A landscape with many peaks, sampled at points; each row gives a point and its height.
From any point a climber takes the steepest step (rise divided by distance) to one of its 3 nearest points. It stops when none of these is higher. Distance is the straight distance between rows; heights are no part of it.
Lik: [ 70 170  87 115 158 167 124 115 153  93 108 153 170  95  87 146  96 137
 142 122 110 139 127 161 123 161 137  95]  (h 3.99)
Ligat: [ 74 169 110 128 149 156  95  94 107 123 126 123  91  85 114 129 126 131
 136 113 123 125 145 152 141 134 147 108]  (h 4.03)
Nofe: [ 80 156 126  95 135 154 132 112 122 110 152  95  36 120 121 148 107 105
 118 114  76 140 139 135 107 163 157  65]  (h 6.26)
Lokom: [110 123 125 103 153 128 109 120 142  86 101 163 184  87  80 130 107 165
 164 105 113 124 122 144 143 116 120 139]  (h 3.40)
bel: [175  96 164 105 133 105 101 127 133  78 142 156 145  89  92 116 115 173
 185 128 122 125 130 114 164 101 120 165]  (h 7.19)
raru: [ 67 178 116 107 152 179 119 105 130  89 138 121  81 103  94 150 107 119
 124 123 102 138 137 142 106 170 161  71]  (h 6.57)
fuf: [132 154 123 168 112 115  98 110  98 194 123 146 123 137 179 129 182 109
 115 139 179 113 156 120 158 131 132 144]  (h 4.87)
bozik: [ 68 169 114 105 149 168 124 108 122  94 149 111  55 105 112 146 101 110
 123 124  91 137 136 137 109 163 160  77]  (h 6.97)
peta: [ 72 163 111 121 141 155 125 102 112 110 146 101  51 100 120 134 117 112
 119 115  99 134 137 136 112 143 150  85]  (h 7.78)
gis: [168 127 165 128  99  91  97 122 124 166 141 171 126 106 155 139 144 134
 159 137 164 121 155 125 203 120 125 164]  (h 2.63)
sifed: [132 101 196 139 137 197 181 202 130 145 145  82 143 205 143  97 179  99
 121 173 182  93 111 123  78 117 164 134]  (h 2.01)
damum: [212  97 155 147 134 121 136 155 133  34 160 155 163 113  80 118 115 191
 159 147 100 124 115  98 119 136 104 170]  (h 5.51)
mip: [107 131 130 118 151 126  82  99 119 109 115 150 147  73  95 120 121 145
 171 109 138 117 142 144 161 114 136 134]  (h 3.50)
foru: [ 91 163 109 152 140 136 104  97  89 166 125 113  79 107 151 124 148 116
 113 120 147 121 153 124 138 125 142 125]  (h 0.88)
Posor: [ 66 179  92 114 159 180 121 114 147  83 116 149 149 100  85 153  97 136
 144 124 107 139 125 158 115 167 152  89]  (h 5.16)
Pud: [136 117  87 124 141 105 155 131 165  96  89 167 221 110  87 145  84 152
 145 108  77 131  98 135 112 131  99 135]  (h 7.75)
zoti: [141 111 101 118 143 106 148 132 157  74  91 165 217 106  89 140  87 164
 147 106  85 133  98 131 115 127  96 139]  (h 6.29)
Kigat: [151 106  91 130 134  96 172 138 160  92  93 170 215 114  90 151  81 159
 145 107  63 132  94 120 112 128  88 138]  (h 6.12)
Kizu: [ 77 166 104 130 145 153 108  95  99 126 142 108  75  96 122 134 126 122
 121 113 120 126 144 131 126 137 151  99]  (h 5.90)
bopif: [145 146 135 168 105 126 109 138 120 180 130 159 154 166 196 136 185 104
 121 151 186 100 147 123 160 136 122 153]  (h 7.59)
zopug: [122 154 112 177 119 124 109 116  90 182 126 121 107 139 177 126 174 105
  98 134 175 112 141 116 142 135 132 138]  (h 8.19)
muk: [135 129  64 126 131 107 166 126 166 110  90 166 226 107  93 164  80 148
 147 108  72 140  95 139 115 145 110 118]  (h 5.73)
mika: [176 105 164 101 126 107  97 123 127  99 138 156 140  80 107 119 115 166
 185 124 135 123 134 124 179 102 131 160]  (h 6.17)
pezul: [185 104 168 103 117  95 101 127 123 110 156 161 128  88 113 125 118 159
 187 132 141 121 138 117 186 108 129 166]  (h 5.36)
tafog: [204 104 171 126 132 117 124 144 128  53 168 147 138 100  82 117 114 189
 174 150 112 123 122 107 136 122 116 181]  (h 4.63)
koseg: [ 83 170 107 139 147 139  95  93  89 139 125 120  90  88 124 126 137 125
 131 110 138 118 153 134 142 128 144 115]  (h 3.21)
rumed: [198 119 178 115  92  90 111 143 133 143 169 165 106  98 154 140 124 150
 174 151 150 120 147 115 196 122 124 174]  (h 1.96)
Pipeg: [ 96 123 129  86 108 121 148 107 135 151 150  79  23 151 142 144 108  88
 111 119  70 146 142 135 112 141 143  56]  (h 2.62)
gezo: [ 98 157  76 115 138 145 138 125 169  94  91 165 212 103  80 158  86 149
 147 110 103 140 118 159 119 156 125 107]  (h 3.28)
telad: [155 110 155 104 137 106  98 127 125  93 125 157 148  77  87 113 115 162
 182 119 131 119 133 127 163 106 126 157]  (h 5.98)
kadav: [ 93 117 114 100 105 117 147 109 138 168 138  67  34 155 154 135 109  89
  99 119  75 146 136 133 110 135 136  69]  (h 3.20)
lano: [104  99 114  91  98 108 156 111 146 176 141  62  45 178 158 125 106  81
  84 123  82 155 135 139 113 125 131  77]  (h 2.55)
Raso: [174  95 150 111 137 107 115 133 130  66 135 157 163  92  83 113 107 176
 176 123 120 125 121 114 142 108 117 164]  (h 5.99)
dato: [ 82 171  69 123 153 162 137 117 169  83 105 161 194 104  83 154  90 135
 141 123 102 141 118 163 116 171 134  92]  (h 7.84)
dide: [189  96 141 133 138 107 138 147 141  41 134 156 176 107  77 118 106 182
 153 134  94 133  99 105 116 123  96 163]  (h 4.99)
Tetid: [128  82 140 113 109 134 164 161 149 167 115  66 114 212 152 103 135  90
  53 148 149 154 108 139  79 109 130 117]  (h 2.05)
zir: [143 148 137 164 106 116 103 131 113 185 124 157 140 154 189 134 185 105
 123 139 194 100 152 125 167 135 123 146]  (h 6.32)
gezop: [171 109  55 143 124  84 192 130 149 122  98 164 211 110 112 173  75 139
 145 105  40 143  93 112 116 133  96 117]  (h 4.67)
zoz: [120 134  66 121 139 120 154 123 170 104  93 169 226 109  85 164  80 148
 152 105  84 147 107 154 117 144 111 115]  (h 4.32)
nulez: [126 150 128 179 121 136 126 140 107 181 130 131 131 178 190 128 187  98
  93 146 187 104 140 114 126 137 122 143]  (h 5.45)
Pime: [ 94 155 117 126 148 141  82  90 103 132 121 137 111  74 111 121 134 129
 150 109 147 117 153 138 158 115 141 126]  (h 1.35)
nuz: [131 126 158 164 125 169 156 176 115 148 130 101 138 214 174 108 186  91
  87 158 184 109 120 114  82 137 133 134]  (h 3.68)
Kagi: [174  99 116 143 133  93 157 146 151  62 108 166 196 117  87 127  94 172
 138 123  74 129  91 106 107 122  83 155]  (h 2.88)
dodu: [ 60 184 105 115 157 178 105 104 132  98 126 131 112  95  97 140 115 129
 136 115 113 135 142 156 120 156 147  90]  (h 5.72)
fir: [137 148 131 152 117 109  87 100  99 184 129 159 128 120 165 131 163 117
 133 133 179 111 157 127 175 120 132 154]  (h 4.61)
rebef: [132 102 157 147 121 156 167 182 127 151 123  81 130 211 160 104 169  94
  74 150 174 131 108 116  72 127 137 132]  (h 3.41)
fopa: [116  80 134 103  96 130 158 146 170 178 108  64 110 215 155  98 125  92
  49 140 135 166 112 145  88 112 121 106]  (h 1.01)
Gidu: [125  89 151 127 122 157 166 182 137 153 125  76 133 210 150 103 152  91
  62 149 167 137 102 123  67 118 140 128]  (h 3.15)
Defa: [122 116 131 148 121 141 161 165 116 163 124  75 104 200 170 111 152  88
  57 140 162 138 113 115  77 126 126 127]  (h 2.98)
funol: [178 117 166 119 107  91  94 117 119 148 149 165 120  89 139 135 137 145
 171 136 160 118 148 121 195 111 123 169]  (h 2.12)
Revo: [156 131 144 130 114 105  84 108 111 163 131 159 128  93 145 125 144 135
 164 123 165 117 155 126 187 113 130 153]  (h 3.24)
Godon: [201  97 153 139 134 113 136 149 135  32 144 155 171 112  75 120 112 187
 155 139  98 124 105 103 117 126  99 170]  (h 6.67)
bon: [ 83 162 109 115 158 159  95 105 136  97 110 144 147  85  88 131 120 142
 155 109 119 129 134 156 133 143 142 107]  (h 1.81)
dun: [138 144 150 182 113 157 128 168 124 163 130 144 157 201 185 123 206 101
 111 162 187  88 142 118 131 135 126 144]  (h 3.46)
vez: [112  89 116  97  92 109 161 129 163 189 118  61  83 203 167 114 117  89
  62 135 107 160 125 145 106 113 119  92]  (h 1.29)
fili: [ 94 142 111 119 123 126 143 107 115 157 147  70  27 137 150 134 118  98
  87 118 100 145 137 126 108 135 138  84]  (h 4.60)
Levid: [102  88 109  83  79 107 156 103 170 192 121  65  70 197 164 123 113  80
  89 131  79 161 136 156 115 126 118  68]  (h 2.02)
Vok: [193  94 157 120 137 111 123 146 136  50 144 156 163  92  82 111 108 182
 170 133 112 127 114 110 132 119 110 170]  (h 5.04)
veko: [103  98 115  81  84 100 153 107 152 187 131  69  47 184 159 133 109  83
  95 125  72 157 133 150 122 131 123  66]  (h 2.17)
ris: [110 121 117 128 109 113 153 125 121 170 133  67  51 165 167 124 132  92
  65 117 118 153 124 118  96 124 127 100]  (h 2.22)
Mizu: [140 106 138  97 145 111 103 124 138  78 106 163 175  83  83 122 108 168
 171 113 119 126 120 134 147 107 118 144]  (h 4.55)
vuf: [128 136 123 171 126 140 142 148 101 174 127  93 116 190 181 112 169  92
  71 144 176 122 119 106  91 140 129 131]  (h 4.39)
Lakas: [202 116 178 112 111  95 107 133 118 115 167 159 118  84 117 131 117 165
 183 144 137 123 137 113 183 117 127 176]  (h 4.41)
kizun: [131 122 144 108 138 113  87 109 117 112 119 156 140  78 102 120 129 152
 178 113 139 124 150 136 173 101 129 142]  (h 4.64)
lif: [147 142 134 158 105 106  97 116 113 187 129 167 133 139 184 133 172 118
 133 137 177 111 159 124 178 129 126 153]  (h 5.19)
Riv: [ 92 157 110 147 135 130 129 102  89 164 137  91  54 126 161 129 132 107
  91 116 132 125 135 125 117 133 139 110]  (h 0.55)
viz: [173  95 137 122 138 105 139 142 144  47 115 163 187 110  80 123  97 178
 155 120  94 135 103 112 116 121  94 154]  (h 3.55)
lus: [163 109  79 140 132  80 187 138 152 106  95 172 206 119 108 155  77 152
 138 107  53 137  92 109 101 136  81 129]  (h 6.59)
vopi: [117 158 121 151 128 116  90  99  89 179 127 138 116 112 156 130 161 108
 134 129 167 115 150 126 164 119 134 138]  (h 6.81)
dozo: [ 98 155 120 135 140 133  83  88  97 147 124 138 111  79 124 121 145 128
 146 112 157 116 152 138 162 114 143 130]  (h 1.95)
zel: [136  87 218 114 134 196 186 196 136 147 151  68 139 191 129  93 168 100
 128 172 182 105 112 119  77 107 173 125]  (h 0.54)
fala: [115 121  91 112 148 122 144 130 166  91  90 168 217 100  80 148  92 153
 146 106  85 134 100 146 123 134 109 122]  (h 5.83)
Gume: [211 111 186 113 107 104 118 140 124 101 188 155 111  84 110 133 113 171
 188 154 128 122 127 113 177 118 126 188]  (h 3.44)
dek: [164 133 151 134  91  92  93 126 130 181 140 177 134 124 181 144 159 126
 144 145 168 116 154 126 196 120 117 162]  (h 2.07)
fudaz: [122 142 128 131 132 122  79  97 100 155 122 148 128  87 134 118 140 128
 156 116 161 112 158 132 179 110 138 145]  (h 2.50)
Pifuz: [101 154 116 149 134 125  90  90  88 164 122 130 103  95 149 118 151 125
 137 115 161 117 155 128 164 116 142 136]  (h 3.66)
Gapin: [130 142 134 186 121 148 140 156  97 169 127 110 132 189 189 117 191  97
  86 147 182 111 122 114 107 143 130 136]  (h 4.79)
zoret: [101 142 111 134 119 124 144 113 107 165 138  73  39 139 164 133 124  94
  79 119 116 139 134 121 103 135 134  99]  (h 2.84)
fudul: [131  88 178 129 131 174 176 193 136 144 127  72 141 206 147  99 160  93
  88 156 178 120 103 127  65 109 158 129]  (h 2.92)
Vinel: [153  99 121 115 143 101 137 142 156  64 104 165 199 106  79 131  97 172
 152 113  88 131  96 123 118 121  94 148]  (h 4.72)
Mun: [188  92 129 142 136 108 152 151 141  43 129 159 182 110  86 120 108 183
 144 131  87 134  94  98 106 124  91 158]  (h 7.16)
Nupu: [ 82 155 119 117 137 146 131 102 115 130 150  88  31 118 136 139 114 102
 109 115  93 139 138 132 107 139 147  86]  (h 6.53)
Ganis: [ 95 141  96 111 151 145 119 120 158  90  92 159 198  94  81 141  97 152
 151 104 105 132 116 154 123 130 122 119]  (h 1.73)
buro: [ 90 143 114 111 155 146  93 106 125 101 112 152 161  79  85 130 115 153
 157 100 123 128 138 149 140 114 138 128]  (h 2.08)
zap: [145 120 150 112 132 104  82 106 114 135 128 162 129  83 120 122 133 144
 170 123 148 122 150 127 186 103 131 157]  (h 3.85)
lese: [109  98 120 113 102 109 162 126 146 176 129  64  69 188 171 122 113  85
  64 129 106 158 122 131  93 120 122 101]  (h 0.38)
somas: [134 103 174 142 131 182 172 190 126 145 138  78 139 212 153  98 174  93
  96 166 184 114 113 116  76 118 152 133]  (h 3.00)
lomu: [119  98 124 128 113 123 159 148 136 173 115  62  92 201 167 109 136  88
  51 131 145 149 110 126  79 113 123 114]  (h 2.27)
Deson: [ 79 162 111 115 150 157  91  96 119 112 120 142 133  84  92 127 124 139
 149 105 128 125 146 149 141 125 146 115]  (h 2.23)
fezo: [125 143 150 178 125 164 140 176 121 164 134 122 152 206 182 117 199  93
 108 158 190  91 129 112 108 143 130 137]  (h 4.16)
letek: [112 137 118 155 123 118 146 130 104 173 132  78  76 169 177 125 143  95
  64 131 149 135 121 115  93 126 128 122]  (h 7.63)
Vige: [118 118 123 140 117 125 155 147 116 171 127  66  83 187 169 118 145  91
  53 134 147 140 115 115  86 125 122 116]  (h 3.98)
sab: [108 157 111 162 128 121 122 110  85 173 129 104  82 137 172 125 155 106
  90 130 160 120 139 115 126 129 135 129]  (h 3.33)
sus: [ 66 183 101 118 153 178 121 114 141  84 131 137 108 102  95 150 106 131
 135 120  98 137 128 147 112 176 154  81]  (h 6.14)
sasum: [219 118 177 136 113 124 123 148 127  66 200 148 118  94  94 125 115 182
 179 158 111 117 131 108 157 131 127 190]  (h 4.06)

Call two points neighbours if one is among the 3 nearest of the other. Go from one point of each pair to the other, from neighbour to neighbour, staying as high as possible. Name the lowest point that can't be avoided.
rebef and Godon => fudaz
peta and Pud => gezo
Mun and Pud => viz
bel and Godon => Vok
bopif and vopi => fuf
dato and peta => Posor

For each start below, name the point where the climber stops.
gis => bel
nuz => zopug
Posor => peta
buro => bel
funol => bel
Levid => peta
veko => peta
